Points, in no order, along strands that fork, close into loops and pass close to each other.
Points whose rows are less than 58.3 apart are linked; no others are. Some points are linked to none.
Duza: [  8.0  -1.5   8.9   7.6   4.9  49.1  19.6  16.2  12.0 -20.1  24.8   2.6
  -5.9 -33.3 -10.0 -23.8  -4.8  14.4  -8.6  16.1]
Tano: [ -1.9  14.3   1.1  22.8   7.5  40.8   0.3  11.1   5.3 -11.2  -6.9   4.4
 -31.5  27.3   1.5 -38.2 -13.5  34.0  18.5  -5.4]
tolo: [ 17.5   7.2  -7.4 -53.8  -6.4  10.2   3.4  17.2  -5.6  26.4 -14.3   5.8
 -41.1   9.6 -18.9  27.1   8.5   4.2  37.4   6.5]
Fone: [ 13.1  -3.7  21.4   3.8 -11.2  29.0 -20.5   6.7  16.8  -5.8  15.8 -16.5
 -16.9  -6.0  -3.1   1.4 -30.2 -16.5  30.4  32.1]
zud: [-28.5  11.6   0.0  57.5  23.7  11.4 -10.2 -19.7  -0.9  13.5 -28.7   9.5
  -9.0  16.2  30.4 -10.7   1.8  15.7  -5.1 -32.2]
fak: [  8.2  11.2   5.1  17.0  11.8  30.5  -0.3  16.5  15.3  23.6  14.6   0.0
  -3.3   7.6 -25.2 -12.2 -19.2  16.3  23.0  34.4]
nad: [  3.4 -14.5  -7.2   6.9  12.4 -28.8  12.0   3.8   8.0  34.4  14.9  -6.7
  34.0  -1.7  -8.5  -6.8  -5.2   4.6   0.3  13.9]
giluv: [ 20.6  -2.5  -7.9 -13.5 -12.9 -30.1 -11.1   7.7 -12.2  15.9   2.4  -0.4
  44.3  17.6  -0.9 -11.4  -1.6   5.7 -12.1 -13.4]
Zera: [ 15.3  -0.1 -30.0  -7.2 -16.8 -36.6  16.5  13.6  -6.8   4.8  -7.9  -5.5
  56.7  -5.1  15.1   5.9  19.9   7.1 -41.8 -15.6]
zor: [ -4.9   1.7 -21.5  15.4  19.3 -24.8  20.4   6.9  19.2  30.2   7.6   0.5
  11.5 -18.2 -16.2  -1.2  41.4  -5.1   3.4 -28.2]
digas: [  7.7   5.1   0.0  12.6  -4.6  53.8  22.1  20.3   0.6 -29.9  11.9   8.6
 -20.5 -10.9   1.4 -39.8  -0.3  21.7  -8.0  -5.8]
nepi: [ -1.7  17.0 -22.7  17.8   8.7 -13.9  35.5   6.8  27.1  20.0   3.6  -5.1
  -5.7  -7.9 -31.0  16.7  52.0 -11.2   8.5 -21.0]
Gep: [-37.1 -25.9  16.9   9.7  24.2 -23.0  -8.0 -34.5  -5.3 -20.1   0.9  -5.4
 -10.9  -0.8  10.5  -2.1 -38.2  -7.4   6.7  22.7]
nogis: [  5.7  31.2 -28.1  45.7   5.7   0.4  -7.6  13.8   0.2  32.1   0.7   4.1
  10.1   1.8   7.8   4.6  27.4   0.1   0.8  10.5]
malu: [ -1.2   9.0 -23.5   3.0  -9.3 -36.3  26.5  -1.2  18.8  18.5 -10.2 -11.3
  24.5   3.2  -6.9  38.6  55.0 -14.0 -31.9 -33.3]
rali: [-14.7 -14.5  37.2 -15.4   5.9  21.6  -2.7 -26.6  17.7 -29.8  -0.7  -8.6
 -28.1   3.7  -6.8   7.4 -36.4  -2.1   7.5  49.0]
Gom: [ -8.2  15.9   3.8  -2.2 -13.9  28.7 -23.9  -9.3  -2.9 -13.7 -39.1  -5.2
 -64.1  31.0  14.6  -5.6  -2.1   5.1  36.4 -18.0]
mar: [ 17.8 -19.5   4.7 -16.3  15.6   7.2 -19.4  16.6  12.7  45.0  42.5 -13.9
  38.0  -0.7 -33.5 -12.1 -15.3  18.2  18.6   7.7]
Vaso: [  2.8  21.3   3.9  39.3  -8.2  -6.6 -18.1 -16.1 -13.7  23.9 -14.5  12.5
  29.1   8.2  38.2  28.2   5.7  -3.6 -33.6 -11.2]
tika: [ 13.5 -15.8 -17.1 -24.6  -4.3 -24.7  26.8  19.7  17.1  11.0  21.2  -7.8
  27.9 -28.5 -16.9  -5.0  39.3  -5.6 -15.7 -41.2]
buvev: [ -1.4   5.1 -10.0   0.2  -2.9  -9.7  27.8   3.4 -10.4 -18.9   3.7  13.0
  15.0 -22.6   3.0  -2.1  27.6  -3.0 -46.8 -29.0]
lud: [  7.5 -15.9 -28.8   5.4  -2.8 -32.5  30.2  12.3  36.3   9.5   7.7 -25.4
  18.6 -27.5 -10.8  24.2  34.4 -20.4  -5.7  -7.6]
mel: [  2.7  -4.5 -10.2 -11.5  -5.0  -9.9  32.9  11.3   4.5 -13.1  14.6   1.4
   3.7 -35.6 -13.2   1.1  47.0 -13.6 -25.0 -41.3]
vin: [-14.5  -1.1  18.2 -18.1  -7.1  39.7  -4.3 -10.8  23.5 -32.7 -31.4 -14.4
 -63.7  17.3   8.0 -14.0 -20.2  11.5  30.5  13.4]
bam: [  4.7  31.6 -14.2  29.0  -5.5   4.5 -45.7  -0.1 -25.3  31.2   0.1  19.0
   7.7  31.2  13.8  -1.7   8.2   8.0  27.6 -24.6]
res: [ -1.4  20.3  -2.2  28.9  -3.4 -15.0 -19.6  -6.7 -23.1  32.9  -6.8  15.4
  31.2   8.9  23.2   7.5  16.0  -1.8 -25.5 -30.3]
Zik: [-11.4  -4.7  21.6  -7.2 -16.8  32.5 -14.2 -16.9  28.1 -32.1 -24.5 -15.4
 -56.1   7.1  24.5  -5.7 -18.6  -9.4  31.1  26.9]
tusev: [ 17.4  -5.2  16.4 -38.0 -13.4  27.6 -10.4   8.3   4.9  -3.8   6.3  -1.2
 -33.5   2.1 -24.8  11.2 -18.0  -4.3  35.6   4.4]
kura: [-16.1   1.1 -12.8  18.0  12.0  24.0  47.7   9.4  11.5 -24.9   3.0   4.0
 -28.9 -25.7  -8.0 -16.4  38.3   9.3 -13.9 -23.4]
veneb: [  7.1 -20.1  -3.0 -57.3   0.4 -17.3   4.2   1.3   5.4  32.8 -32.5 -15.2
 -38.1 -15.3  -6.9  47.1  -8.6 -13.1  23.5   9.8]
digi: [ -8.2   2.0   7.7   9.2  -2.7  47.2  -0.8   0.3  24.7 -21.0 -14.3 -12.0
 -51.3  31.0  10.2 -36.6 -20.5  26.4  29.6   6.8]
zib: [-15.9  -1.1 -17.5  26.5  -0.8 -23.0  19.9  -6.5  14.2 -26.7   1.3 -12.2
   0.6 -35.9  19.3  20.7  25.1 -22.0 -33.0  19.4]
zamur: [ 18.9 -17.0  10.3 -52.7 -25.2 -21.0  -2.7   1.9  -6.5  -2.8 -13.4  -8.9
  -0.5   7.1  -8.1  25.4 -24.1 -12.4  13.4   4.9]
Gavur: [-20.0  26.5  14.1  42.4   1.7  10.4 -20.3 -36.2 -10.9  -7.2 -26.9  16.2
  -4.3  18.3  42.9  11.9  -5.0  -2.3 -30.1   5.2]
peno: [-15.4  23.6  10.6  46.4  -1.8   7.1 -16.8 -25.7  -6.5   1.3 -21.2  13.4
  13.6   7.3  42.7  23.0   7.6  -4.7 -36.4 -11.1]
Ket: [ 23.3  -9.0 -21.9 -18.7 -17.7 -41.1  -8.7  13.0 -10.6  24.8  -1.5  -1.1
  57.9  12.7   8.4 -11.0  16.5  17.6 -23.0 -25.4]
puban: [-41.2 -12.9  12.2  18.9  14.3  -6.0  -8.5 -34.3  -3.6 -44.2  -9.3  -0.4
 -22.2  -1.3  27.6  -9.6 -17.3  -4.7  -4.0  27.0]
kase: [ -8.7  -0.4  21.8 -12.5 -15.5  11.5 -15.1 -22.5  16.1 -28.5 -23.9 -16.9
 -56.2  -3.7  16.3  12.3 -13.0 -21.3  25.0  37.4]
Kemu: [-21.2  22.9  10.6  44.2   6.1  11.0 -17.4 -32.6  -3.4 -23.8 -31.2   2.0
 -20.8  24.9  38.1  -6.2  -8.7   4.2 -14.9  13.9]
zuda: [  3.9  -6.2   5.2   7.1   8.7  42.8  25.2  17.7  24.2  -5.8  32.0  -5.4
  -4.7 -51.2 -20.2  -6.5  12.3   8.2 -19.6   5.7]
dugub: [ 17.3 -23.7 -15.0 -22.2  -7.8 -19.7   9.8  28.6  -0.6   8.8  26.0   0.3
  38.0 -26.9  -7.8 -13.4  25.2   4.1 -16.8 -31.4]
Buz: [  4.8 -13.8  10.2  -3.8   0.5  26.3  -9.2  13.2 -13.3 -16.9  12.8   9.9
  -4.0 -13.9  -3.5 -32.2 -21.5   1.6  22.6 -20.6]
Nav: [-25.9 -13.1  -1.4   8.9  34.5 -31.7  22.4 -14.4  -5.7  -0.5   7.3   2.4
  24.7  -7.0  -0.6  -0.3 -10.6   1.8 -28.6  25.3]
naron: [  2.6   1.7 -21.2  42.5  -4.3  13.2  -4.3  24.7  -4.5   0.6  19.5   1.3
  -4.0 -39.8  10.5 -14.1  26.1  -9.9  16.5 -11.0]
zar: [-13.5  -0.5  12.1  -8.3  19.4  19.1  22.0  -5.8 -14.3 -24.6  -0.3  24.1
  -3.4  10.6  -4.8 -34.7 -14.3  16.0 -19.4  -7.1]
Bazuv: [-29.9  -9.6  -5.6   3.5  16.0  -5.4  48.1 -18.2  30.1 -32.5   1.4  -8.6
 -31.5 -19.5 -24.4  10.7  42.4 -13.1 -11.3 -23.6]
Torag: [ 22.8   8.5 -28.0  11.2 -16.4 -24.4  15.4  21.7  -3.8  -0.8  -0.2  -4.9
  40.9  -7.5  13.7   9.3  15.1  -2.4 -36.4  -0.4]
Baf: [ 17.0  12.9  -5.4  17.3 -26.2 -10.0 -30.5   6.6 -21.7  -4.4   0.1   1.8
  10.3   3.6  17.5   6.0 -11.8 -22.1  12.2   1.7]
besug: [ 24.1  -9.7  11.7 -33.3 -16.4  17.7 -16.1  21.3  -7.3   8.3  18.4   0.8
   1.1  10.1 -25.5   3.7 -23.8  -2.4  29.1   0.4]
lod: [ 14.8   9.0 -16.0  34.9 -22.5  -6.2  -6.0  20.9  -0.1  -5.6  13.6 -10.9
  18.6 -19.4  23.1   7.8   8.8 -14.7 -10.0  27.2]
Vapu: [ 20.3 -27.7  11.3 -37.5   1.6  10.4 -27.8  14.4  16.2  40.0  24.6 -19.7
  35.5   3.9 -31.0  -1.6 -24.8   6.0  29.0  -2.6]
Gesa: [ 15.7   9.7   5.5 -38.0 -14.3  28.3  -5.5   8.4   0.8  -6.9 -16.6   1.5
 -49.1   5.8 -14.3  14.1  -4.5  -3.5  37.8   8.5]
nev: [-18.2  19.1  12.8  16.2  14.7   2.5  -1.4 -23.6 -23.2  -1.2 -19.1  25.1
   2.5  34.2   7.9  -6.0  -5.5  15.1 -18.2  -5.4]
Salo: [ 16.6  -1.5   1.9 -48.9 -19.5 -35.6 -21.0  -7.4 -21.1  32.5 -21.3   0.7
   0.3  34.3 -10.4  20.1  -4.2 -11.0  20.8 -20.9]
Kasem: [ -8.0   4.8   9.8 -18.0 -19.6 -31.3 -15.8 -28.6 -27.3 -17.5 -21.7  -3.0
   9.5  30.1  20.0  32.2 -23.6 -15.5 -24.1  11.0]
mavu: [  5.4   3.8  28.6 -18.0 -14.8  11.8  -2.6  -6.9   4.4 -35.9  -2.4  -3.7
 -20.1   2.0   4.5   2.3 -29.6 -10.4  -6.6  39.8]
sison: [-19.4 -13.5  19.7 -44.7  18.9  18.5  17.5 -20.4   7.3 -12.6 -36.0  -1.3
 -58.1   7.0  -8.0  14.7 -16.8   9.0  19.2  12.1]
Pabun: [ 23.9 -20.2  -3.0 -34.1 -12.9 -30.5 -13.6   8.4  -3.2  25.4  15.1  -6.2
  43.5  14.1 -12.1 -16.5 -16.5   9.2  10.6  -3.1]
relod: [  6.7 -13.5  26.1  -8.9   4.5  26.2   0.6  -1.9  18.3 -16.0  20.9 -17.3
  14.7 -21.6  -7.6   4.0 -36.5  -6.0 -25.3  48.8]
vuz: [ -4.4 -15.7  13.1  -5.7  -6.4  25.2  -8.6   1.8  -6.3 -22.0  -3.1   9.4
 -18.2   3.3  -8.3 -30.0 -33.3   5.4  24.6 -19.4]
Sus: [ 32.4   1.2  -7.2 -50.9 -15.1 -12.5 -14.9  13.8  -2.8  36.4   2.1  -6.4
   2.6  39.8 -30.1  22.9  -3.8  12.3  37.0   9.1]
tubo: [-27.5 -16.3  -6.4  -1.0  26.1 -18.0  50.4 -16.8  32.3 -19.3   9.1  -5.8
 -11.0 -27.1 -26.2  17.3  33.3 -11.2 -14.5 -14.2]
Katul: [ -6.2  -2.8  -5.1  22.4  -0.2 -32.0  -5.0  -9.5 -18.0   2.3  -1.0  -7.0
  24.5  -8.8  21.2   5.1 -10.9 -18.8 -16.7   3.5]
fel: [  8.3  15.3 -22.8   2.8  -3.4 -27.2   9.9   7.1  -2.5  28.2   0.6   2.8
  29.1   0.9   1.2  13.4  53.7   2.9 -30.1 -42.8]
didi: [  3.8  -3.1  -4.8  -2.0  21.3  19.2  21.3  20.5   3.3  22.3  25.1  15.2
   5.6 -11.9 -29.7 -37.7  22.2  29.2  13.7 -25.7]
Vom: [ -9.8  -4.2 -13.4  35.6  21.9 -12.4 -10.5   8.1  -4.0  28.8  10.4   6.5
   3.4 -10.3   3.1 -26.5  12.3  -2.2  28.3 -23.8]
vur: [-12.8  17.8  20.9  -7.7   9.3  -4.5  -6.9 -28.5 -30.7   5.3 -27.1  28.6
   1.0  42.9  -0.6  -5.5 -16.2  14.9  -9.1 -24.4]
Zugip: [ 11.7   3.9   0.3  12.0 -13.0  22.7 -26.1  15.9   3.2  -3.3  20.4  -4.5
 -15.7  -5.9  -6.4  -2.9 -19.2  -9.9  36.6  17.5]
ven: [ -9.4  -9.4   9.8 -27.4  -9.6 -34.6  -1.6 -25.2 -10.9 -22.3 -16.5 -11.5
   4.2  27.5   9.0  35.9 -31.3 -11.7 -16.8  45.2]
Zase: [  5.9 -11.1  32.2   4.9  -2.0  45.8 -16.8   4.1  26.3  -6.7  24.5 -17.7
  -0.1 -24.6  -3.3  -4.6 -25.5  -7.8  -1.2  35.7]
puvi: [-11.5  13.6 -27.1  50.8  21.6  29.4   9.5   9.7  15.9   8.0  -4.1   0.0
 -22.6  -2.0   6.0 -31.4  26.7  24.5  10.4 -19.9]
Pavid: [ -9.3 -18.9  38.5 -22.7   5.2  24.7  -8.7 -20.3  25.7 -11.1   0.5 -25.0
 -30.1  -4.9 -17.4  27.5 -42.3 -16.1  13.0  44.1]
lalud: [-17.8 -27.5  13.7 -11.1  26.9 -31.5  -3.2 -17.1 -13.9   7.3   8.4   5.6
  20.4  -0.6 -10.0 -23.5 -23.8  -7.7   5.8 -15.6]
kazu: [-10.9  21.4   0.6  28.4  11.2   1.8  15.8  -7.9  -1.5 -18.4  -6.5  13.8
  -9.0   3.0  15.2  -9.3   6.8   8.3 -27.1  27.9]
Ges: [ -4.9  25.7 -24.8  45.6  19.7  10.6  13.4  10.6  14.9  26.8   1.3   6.0
 -11.5 -12.4  -4.2  -8.1  37.7   9.2  12.5  -0.6]
Vomug: [  9.1  -1.3  21.7 -31.6 -18.2   0.0  -2.9  -2.6  -7.6 -22.0  -6.9  -2.1
 -14.7  11.7  -2.4  17.2 -27.3 -10.4   0.3  23.5]
zivo: [ 41.5  -8.9  -9.2 -35.9 -19.6  15.4  -3.0  35.3   4.2   3.9  29.4 -10.7
  42.9  -0.4 -16.9  -2.4 -14.7  16.1  -7.9  15.8]
Tib: [ 15.0  -8.5  -6.8  -8.1  14.1   0.7 -17.2  25.2  -1.3  39.1  41.0   4.9
  28.6   3.7 -22.7 -19.6  -1.3  16.8  35.4   0.5]
niv: [ 21.8  23.1 -36.6  33.6  -2.3  -1.8   0.5  37.3   8.3  26.4  22.3   3.6
  15.2 -11.3  -8.6   8.9  33.3   9.0  10.0  14.9]
retab: [ 11.2  -5.2  -1.0  -1.2  -3.7  12.7  -4.7  13.2 -20.3  -8.8  18.9  20.5
   7.5 -13.4  -2.5 -33.8   3.6   5.4   9.3 -35.3]
giva: [ -6.9  15.9   7.8  21.5 -20.8  18.8 -32.3 -12.5 -13.9 -19.4 -27.7   4.3
 -33.4  19.0  21.9  -8.6 -13.7  -0.9  23.0 -12.8]
nilir: [ -3.9 -19.7  22.7 -40.9  -5.1   4.8   0.0 -13.3  22.0   5.6 -17.1 -24.8
 -37.1  -9.2  -6.6  43.5 -25.1 -20.3  14.2  43.2]
Lav: [ -0.6  -9.7  13.4 -33.1   5.4 -29.0  10.2 -11.0 -25.2 -15.2  -0.6  11.7
  32.0  21.6  -5.2 -10.5 -20.8   8.5 -35.6  -5.5]
Mapen: [-12.3  -5.8  15.5 -13.9  14.3  -4.9  16.2 -10.8 -16.2 -31.6   0.9  18.2
   8.2   7.7  -7.7 -17.4 -15.1  11.3 -31.5   8.0]
beka: [-39.2 -23.2  -7.2  -4.4  40.4 -22.8  40.9 -13.8  11.9 -15.6  11.9   5.0
   8.2 -31.8 -13.8   4.0  17.1  -2.6 -25.7 -10.9]
Suv: [  3.2   2.3  -9.1  20.7  26.3  40.9  15.7  25.4  11.5  12.1  20.9  12.3
  -3.9  -8.5 -20.6 -36.8   4.0  24.5  18.4 -10.1]
Mafa: [ -8.2   2.4 -10.9   6.4  19.1   6.1  16.8  13.0  -3.4  17.0  13.6  14.3
   7.5 -12.1 -14.3 -41.7  36.7  20.7   4.0 -42.8]
gibus: [ -1.9  14.6 -19.9  16.8 -12.3 -11.1  33.1   0.4  31.0   3.7  -2.0 -12.6
 -11.9 -12.5 -23.3  33.8  55.4 -25.6   1.7 -22.8]
siz: [ 22.3 -10.1  -6.2 -10.0   6.5  34.0  31.0  31.8  26.1   5.1  41.3  -6.8
  21.5 -45.0 -31.9   3.9  22.4   9.9 -23.6  -1.4]
Nurap: [ -4.6  15.7 -19.4  11.8 -12.9 -28.9  27.2  -4.2  24.7  -2.3 -10.9 -12.5
   4.5  -3.1  -9.4  45.4  55.9 -23.6 -25.7 -24.0]
fas: [ 14.9  11.1   7.1 -33.4 -24.7 -17.5 -26.5   0.1 -27.7  24.9 -12.6   9.8
   2.1  42.1  -7.0  10.0  -0.1  -1.2  19.5 -21.4]
veso: [ 27.4   0.7   2.1 -62.9 -18.3   1.8  -5.0  17.5   1.4  31.4 -10.7  -8.8
 -10.5  28.3 -31.2  28.2  -1.7   6.2  27.9  12.0]
Zulam: [-35.2 -12.3  -5.6   9.2  23.6 -45.7   8.2 -29.7 -13.7  -8.1   0.1  -0.6
  29.7  14.1  11.0  15.0 -12.4  -2.7 -36.0  27.4]
Maz: [  5.5   9.0 -16.8  41.7  -6.7  -0.3  -4.0  19.1   6.1  -7.5  13.0   0.0
  -2.9 -35.8  20.7   0.1  26.8 -18.7  -8.3   1.2]
Boti: [-11.0 -12.9  -7.1  19.3   4.6 -18.1  14.9  -0.6  10.0 -19.3  14.2  -7.5
  13.8 -36.5  18.0   6.5   7.8 -19.8 -28.6  27.7]
sesev: [  1.0  20.8  -1.7  26.2  -9.7  23.4 -13.6   7.4 -22.3 -27.2  -6.8  17.5
  -7.3  -1.5  22.9 -17.4  11.8   5.4 -15.8 -20.0]
timet: [-12.8   3.1 -19.9  18.7   7.6 -32.6  30.7  -8.5  11.2 -19.2  -7.2 -11.8
   5.8 -20.4   5.5  34.8  43.1 -21.1 -38.9  -1.0]
tez: [ -9.6 -21.8  15.5 -11.0  16.4   0.4  10.5  -7.4   9.4 -30.0  23.0 -13.2
  23.2 -21.6   0.1   7.8 -28.6   4.0 -34.6  49.8]
kudo: [ 17.2 -26.4   0.3 -61.9 -21.3 -35.8  -7.2  -1.9 -12.3  17.7 -19.0 -17.2
  -5.4  10.3  -7.9  27.3 -14.6 -16.9  30.6 -10.9]
moma: [ 26.9 -18.4   4.2 -50.0 -33.2 -19.5  -4.2   9.7  -3.0  -4.1  -8.0 -17.0
  30.1  15.4  -3.7  22.8 -31.9  -2.5  -1.2  15.5]
Vog: [ 39.6 -13.3 -10.0 -38.6 -30.6   0.8  -5.6  26.3   7.4   3.3  11.6 -18.3
  47.1   7.4  -9.8  11.5 -26.1  13.6   2.7  22.3]
mina: [  3.1   2.9 -14.6  33.6   9.1   7.2 -15.0  17.4   0.8  12.5  19.1   6.8
   2.8 -18.4   4.4 -26.0   4.6  -2.0  31.2  -9.0]
letu: [-21.6  20.7  -8.3  39.8  18.4   6.8  14.2 -10.9  -2.6   0.3 -17.4   7.7
  -8.6 -10.6  16.5   3.4  33.1   4.3 -29.2 -42.9]
rati: [ -7.2  24.6  -2.4  54.8   6.0  21.6 -28.4  -7.4 -11.6  23.9 -20.2  21.4
   7.1  14.9  33.3  -2.3  10.1  11.8   0.2 -47.8]
renok: [-17.0 -17.3   5.5 -15.2   6.4 -43.9   3.5 -29.0 -14.4 -11.2  -2.0  -8.3
  19.0  21.2   1.8  14.2 -33.7  -0.5 -18.1  38.1]
kobu: [-29.1  -0.5  10.5  22.3   5.5  11.1 -15.6 -42.7   0.5 -37.3 -25.0  -2.4
 -29.6  15.0  35.8 -13.0 -20.3   1.4   9.8  15.1]
keze: [ -2.5  18.3   3.3  -7.7 -13.5  17.3 -19.9 -11.0   6.6  -1.0 -44.7  -5.2
 -71.4  18.7  15.0  22.2   8.8  -5.9  35.9   3.5]
benim: [-10.2 -29.8   6.8  17.0  31.5  -0.2  14.9   1.7  12.4  16.4  20.4  -1.7
  14.1 -33.6 -14.7 -24.7  -7.1   3.6   7.4  -5.1]
patu: [-15.7   7.9 -12.1   4.7  22.2  -6.9  29.0  -2.7  -0.5  11.6  -3.1  19.4
  -0.5  -6.6 -15.0 -21.1  46.6  12.3 -17.8 -54.7]
Dosov: [  6.0  30.9  16.8  -3.2 -19.0  38.1  -4.2   1.2 -11.6 -33.9 -20.3  14.2
 -32.7  33.6   8.6 -19.8  -7.0  12.4   0.2   2.1]
zoma: [  1.1  17.7 -13.7  15.6   2.3 -28.2  -5.8   3.9  -9.3  39.7   1.0  12.3
  28.5  -3.4  15.1   5.1  42.4   0.3 -26.8 -41.1]
Mavi: [ -1.6  27.4   1.9  34.7  -9.1  25.9 -43.5  -6.3 -23.6  17.4 -14.8  21.8
   1.8  25.0  31.8   1.9   4.2  13.3   8.1 -43.8]
ves: [  6.0  23.8  12.1 -12.2 -10.8 -15.8 -23.3 -15.3 -31.3  22.9 -20.6  22.0
   8.9  49.1  -2.0   7.1  -4.9   3.0   2.8 -16.7]
mor: [  6.6   7.6  -5.1  24.5  -8.6  -0.2 -23.0  14.4 -10.6  10.4  11.2   2.5
   6.2  -2.3   4.1  -6.7 -11.2 -10.2  29.9   5.8]
gevam: [ -0.8  12.8  10.8   6.2 -19.7 -14.2 -19.2 -22.3 -28.0 -24.9 -15.6   0.6
  15.1  15.0  33.0  23.5 -11.7 -20.3 -33.4  15.8]
riv: [  2.2   4.3   9.6 -18.4 -24.2  -0.7 -13.8 -11.8   2.6  -7.8 -32.4 -14.1
 -57.0   3.8  17.0  27.4  -1.0 -25.8  27.4  24.7]
tuzas: [-12.8 -13.3  22.9 -40.7   3.5  -2.3  -3.0 -27.3 -20.2 -26.7 -27.4  13.5
 -30.0  22.9  -6.0  -1.9 -15.2  -8.2  15.1 -20.9]
Puf: [  4.8  17.9  -5.0  16.5  -7.0   4.6   1.2  10.4 -18.0 -20.0  -3.7  17.2
   7.3 -12.9  15.2  -9.2  25.5   0.3 -32.8 -18.1]
zotaf: [ -4.4  12.1 -15.0  35.8  18.3  35.4   4.9  12.0  13.7   8.3   0.5   3.6
 -23.7   9.2  -0.7 -37.7   0.2  33.5  25.1  -6.4]
kad: [-19.1  -5.5  17.6  20.6  11.4  27.1   5.6 -14.7  30.5 -37.5   9.5 -10.3
 -12.1 -21.0  21.6 -21.8 -14.0   0.2  -6.6  53.4]
vadu: [ 11.6   9.8 -10.8  -1.9   1.0 -13.6 -32.9   8.0 -10.7  38.0  24.8  14.6
  17.7  23.1 -14.4 -17.0  -3.1  11.6  38.1 -11.7]
geb: [-23.1  26.4   3.4  29.7  29.1   4.2  14.6 -22.8 -12.3  -5.9 -21.8  15.9
  -0.6  19.6  12.6  -7.1   8.5  15.8 -33.4   0.7]
goso: [ 21.5   3.2 -30.4  13.1 -22.1 -16.0   5.0  29.6   3.4   1.6  13.7 -12.8
  29.7 -17.7  11.1  10.5  10.1  -8.4 -18.5  14.7]
tam: [  6.7  17.2  -9.0  17.2   3.8 -18.4 -33.8   1.3 -19.5  41.5   8.4   8.9
  26.8  24.9   1.4  -6.8   8.9   8.6  20.2 -16.2]
rumep: [ 22.7  21.3   5.8  -0.3  -5.7  20.9  15.8  23.2   2.7 -10.5  12.8   7.0
   9.0   1.1  -4.1  -9.3  -4.4  13.2 -25.1  34.9]
Puzos: [-23.0 -14.7  18.1 -37.6   0.1 -22.9   1.4 -31.4 -19.2 -10.8 -31.0   3.8
 -41.8  18.7  -2.6  18.9 -14.0 -14.6  12.4  -6.8]
buful: [-33.9 -24.3  -5.4  -3.9  41.8 -26.0  31.4 -16.5  -2.7 -14.9  13.2   7.0
  15.4 -16.8 -10.8  -6.6  -8.0   5.0 -25.5   8.4]
zuvag: [  7.4  -1.0  -4.5 -21.6  -9.6 -35.5   1.0  -3.8 -27.6  -1.7   0.8   2.0
  39.9  17.5  -1.5  -7.6 -14.1  -2.6 -26.3  -7.1]
dafov: [-18.2 -17.7  10.6 -49.6   8.1  -8.7   9.8 -25.4  -4.2  -6.8 -36.5  -3.7
 -58.7  -2.2  -0.8  24.0  -9.8  -9.3  22.4   3.2]
kezal: [ 32.2   1.4  -3.6 -24.9 -20.4  22.3 -18.4  28.6  -7.7   6.0  37.3   4.8
  20.0   2.4 -20.4  -7.5 -13.7  12.5  17.2   4.1]
Taba: [ -6.1  13.1   0.0  30.6 -12.3  24.7 -23.0  -0.9 -15.7 -20.2 -17.5   6.7
 -22.9  12.1  26.4 -29.4  -6.2   2.8   5.5 -29.7]
Misi: [ 27.5  16.6 -33.5  18.2  -0.4  12.3 -12.8  38.6   6.6  24.3  31.5   6.1
  23.2  -0.9 -10.6  -1.5  16.0  12.9  17.2  25.2]
pef: [ 21.4 -36.9  -0.1 -39.9 -15.2 -18.8 -22.6  10.1  10.5  36.1  21.9 -25.3
  34.9  10.5 -18.8   3.3 -25.1   6.8  31.3  -9.2]
rud: [ 14.7  -9.3 -10.4  -4.1  -5.0  -4.3  -0.1  25.7 -11.2   0.7  28.5  11.4
  23.2 -25.7  -7.1 -26.6  16.3  -0.8  -3.2 -31.7]
Nepak: [ -7.2  -6.6  19.9 -22.5  -7.1   3.5  -6.9 -14.4 -25.8 -26.0 -17.2  11.9
 -21.5  13.3  -4.5 -20.8 -22.5  -0.9  13.2 -32.3]
kizog: [-24.8 -22.0   9.7  10.4  15.6 -10.8   5.0 -14.0   7.8 -36.1  17.1  -1.1
   6.9 -28.0  19.5   4.1 -16.4 -11.8 -26.2  44.5]
luze: [ 17.1   9.1   6.9  15.4 -29.1 -12.4 -22.8  -3.8 -11.2 -22.6 -11.4  -1.3
   3.9   6.6  22.1  15.0 -13.3 -22.0  -9.5  23.9]
mudi: [  6.1 -29.5  11.6 -55.4  -0.1   3.5   8.8  -0.2  14.1  21.3 -21.6 -18.7
 -32.6 -15.4 -14.0  49.8 -13.5 -14.4  18.5  22.9]
mib: [-11.0   1.6 -21.5  35.3  20.5 -26.6   6.1   3.4   7.0  41.2   0.4   2.2
   8.7 -15.3  -3.1 -10.3  37.2  -8.6  11.8 -35.1]
pek: [  8.4   8.5  11.2 -16.0   4.6  -0.2 -10.3  -5.9 -10.5  27.5  -6.7   6.0
 -13.9  38.3 -26.7  -4.3 -13.8   6.5  40.5   7.8]
sok: [ 14.6  -8.8   7.8   2.1   1.5  28.3  13.3  20.1  20.7   2.1  27.8 -21.4
  29.8 -35.6 -10.4   9.6 -19.2  -0.8 -29.7  33.9]
Mepa: [  0.8 -12.5   7.5  -8.1 -11.1 -21.6 -24.4  -9.3 -11.8   5.2  -9.9  -0.3
  -9.2  10.0  -0.1   6.9 -27.7 -21.8  35.7  -0.8]
Kuv: [-30.7 -18.7  12.3   6.9  17.0 -20.8  -1.1 -24.5 -10.2  -4.2  -5.1   2.1
   5.4   8.8   0.9 -14.0 -31.3  -4.6   7.1   8.1]
kez: [-12.1   8.7  10.3  19.6   5.9  19.6  11.8  -9.0  11.9 -37.9   5.8  -1.3
 -18.8 -14.6  15.4 -25.5  -3.6   5.7 -14.1  38.8]
duze: [ 18.4 -13.5  -8.2  -9.4   4.0  16.1  31.5  25.2  33.0  10.9  31.3 -23.3
  31.3 -43.9 -23.6  15.3   5.6   3.6 -32.2  19.3]

How many points has the smallest loop of links through each point below? Write 0 if it is on no loop.
mib: 17
lod: 0
mel: 0

A piece is two or more points that can be reached from each other along the links. Count, over all rows, the pieces, the separate loops (a circle has one, a figure eight two, a Y none), the forks (points with three links) and the tips (points with one).
pieces: 3
loops: 1
forks: 7
tips: 11

A fork is a point with three links, a tip a point with one. Leave the first point through the second and follow the links. Name the first fork or tip that comes.
lod; goso: giluv
Zulam; renok: mor
ves; fas: zamur
niv; nogis: zotaf
zamur; Vomug: veneb
Duza; zuda: relod
Nurap; gibus: mina
lalud; Kuv: Nurap

Name the points in between on the shortest way along the links from the first point to the second, in order.
Vaso; Boti: res zoma fel malu Nurap timet zib
Torag; Zulam: goso lod Maz naron mina mor Baf luze gevam Kasem ven renok
zuda; naron: siz duze sok relod Zase Fone Zugip mor mina
veneb; moma: mudi nilir Pavid rali mavu Vomug zamur
Kuv; Nurap: Gep puban kobu Kemu Gavur peno Vaso res zoma fel malu
